The views of a scene show one set of named points, each view turned or mirrored, and shifted as a whole, with a little noise and some points left out.
In the rows, 100 means zero.

Scene 1
View 1
dem: [121 104  94 108 110  89 100  90  96  92 105  97  87  98 101  77]
venog: [103 104  94 100 123  96 109 125  94 107  95 120  93 103 107 106]
Kaz: [118 127 104 114 102  85  89  75  83 102 109  96  87  91 103  78]
sapuf: [119 116 101 117 104  89  92  88  87  98 108 102  88  98 106  80]
Nase: [105 136 103  93 112  85 101  90  81 107 102 100  93  84 105  97]
kisir: [ 98  90  86  92 129  97 118 138 100 102  92 127  94 107 109 111]
mizig: [115 110  93  96 112  87 102  88  97  97 102  96  89  95 100  83]
mifup: [105  90  82  86 123  93 117 121 106  94  97 108  95 100 101  98]
Guv: [107 100  87  94 117  92 112 109 100  97  98 107  94  99 102  96]
Tif: [119 132  95  87 104  77  98  52  91  94 108  72  92  80  90  75]
lapan: [100 117  90  80 122  87 112 103  94 106  96 101  94  88 101 104]
ren: [105 103  82  78 126  92 121 114 104  99  95 107  94  96 101 105]
ter: [107 110  88  77 118  86 115  97 102  99  99  95  93  93  97  96]
Foz: [102 100  88  95 123  94 111 124  97 102  98 118  92 102 106 105]
boru: [115  99  95 117 114  94 100 112  94  97 103 114  88 104 106  89]
Gimu: [101 119  94  91 120  89 111 111  90 106  98 111  94  94 107 104]
bodum: [117 101  94 103 111  87 103  94  98  93 104  99  89  98 103  84]
View 2
ter: [101  95  91  99  86  96 104  76 112  99  91  98  79 103 101  98]
Kaz: [125 106  98 126  84 113 103  83  75 105 118  96  91 103 108 101]
Gimu: [102  93  98 106 101  95  92  85 106  98  94  87  79 122  95 102]
lapan: [100  93  94 106  92  93  98  81 112  99  92  95  79 115  95 103]
kisir: [ 96  84  91  76 117  91  83  99 115  89  86  67  68 120  94  97]
sapuf: [131 109  96 112  92 117  99  93  63 103 124  83  95  94 112  97]
venog: [104  89  97  95 114  97  85  97 103  95  96  71  75 122  97  99]
Nase: [111 100  99 129  89  98  99  80  96 102 103 101  85 120  97 104]
Tif: [116 112  94 127  63 107 119  64  86 109 109 122  91  87 108 100]
bodum: [114 102  90  96  93 105  99  86  89  98 105  87  85  93 106  96]
mizig: [113 102  94 104  86 104 103  82  91 102 104  93  84  95 107  97]
ren: [ 96  90  92  85  99  91  96  83 118  94  85  87  75 109  96  98]
mifup: [ 99  92  88  76 101  97  95  91 114  94  87  79  74  99 101  95]
Guv: [105  94  92  88 100 100  95  89 103  97  96  81  78 103 101  99]
dem: [120 104  92  98  89 110 103  87  84  99 110  86  87  90 109  98]
View 3
Tif: [104  87 157  87  97 110  83 110 100  78 116 115  95  80 100 106]
mifup: [105  90  92  88  98  97  92  82 121 105 104  70 110 106 115 118]
Kaz: [115  90 124  88  95 117  91 127  96  90 112 112 103  97  97 104]
dem: [110  89 106  90  93 110  80 108 114  90 111 100  96 101  96 108]
mizig: [109  89 114  89  95 105  87 103 111  95 110  94 101 100 104 110]
sapuf: [117  89 104  88  93 116  88 125 102  93 112 105 102 102  95 105]
Nase: [116  91 131  84 102 103 101 116  91 104 111  93 116 101 112 107]
lapan: [108  93 119  86 104  97  99  97 102 108 107  79 119 101 120 114]
Foz: [113  93  86  86  97  97  95  94 111 115 104  68 118 112 118 114]
bodum: [108  88 105  89  94 108  86 104 112  95 111  94 100 100 102 111]
kisir: [112  96  72  87 100  94 100  88 116 123 103  58 120 115 121 117]
Guv: [108  91  95  89  98  99  91  94 113 105 106  80 111 106 114 114]
venog: [115  93  84  87  98 101 101 102 106 118 105  73 118 114 117 112]
ren: [104  92 105  86 102  92  95  82 115 109 106  70 116 103 123 117]
boru: [117  90  67  89  91 109  88 108 118 108 108  80 109 115 103 111]
View 4
kisir: [ 89  91 120  90  92  77 109  99 124 122  59  97 119  91  98 106]
mizig: [108  96 105  93  93  93 100 105 101 111 116 103  97  96 111 114]
sapuf: [110 105  98  88  73  87 101  97 100 118 123 103  80  97 117 105]
Tif: [124 109  99  96 105 108  95 116  94 100 160 112  94 103 116 117]
Gimu: [108 102 119  87  92  86 104 101 126 119  96 107 110 100 105 102]
boru: [ 96  97 104  89  76  81 106  95 104 122  92  96  90  91 111 105]
ter: [106  95 113  94 107  93  99 111 108 106 106 106 116  99 105 116]
Guv: [ 97  91 112  92  95  88 103 101 108 114  88 100 106  92 104 112]
Foz: [ 95  93 117  90  88  82 108  98 119 120  75 100 114  93 104 105]
bodum: [102  96 103  94  88  90 101 102  95 113 108 100  91  93 112 114]
mifup: [ 95  85 108  97 108  91 101 107  98 108  92  99 111  91 104 120]
lapan: [110 101 119  94 104  92 101 109 123 115 104 107 116 102 102 107]
dem: [104  96  98  93  83  92 100 103  91 111 116  99  90  93 116 114]

In a view up to two points have been moved. Name them for each view, in the order of its rows, or write -.
view 1 => -
view 2 => sapuf
view 3 => boru
view 4 => mifup
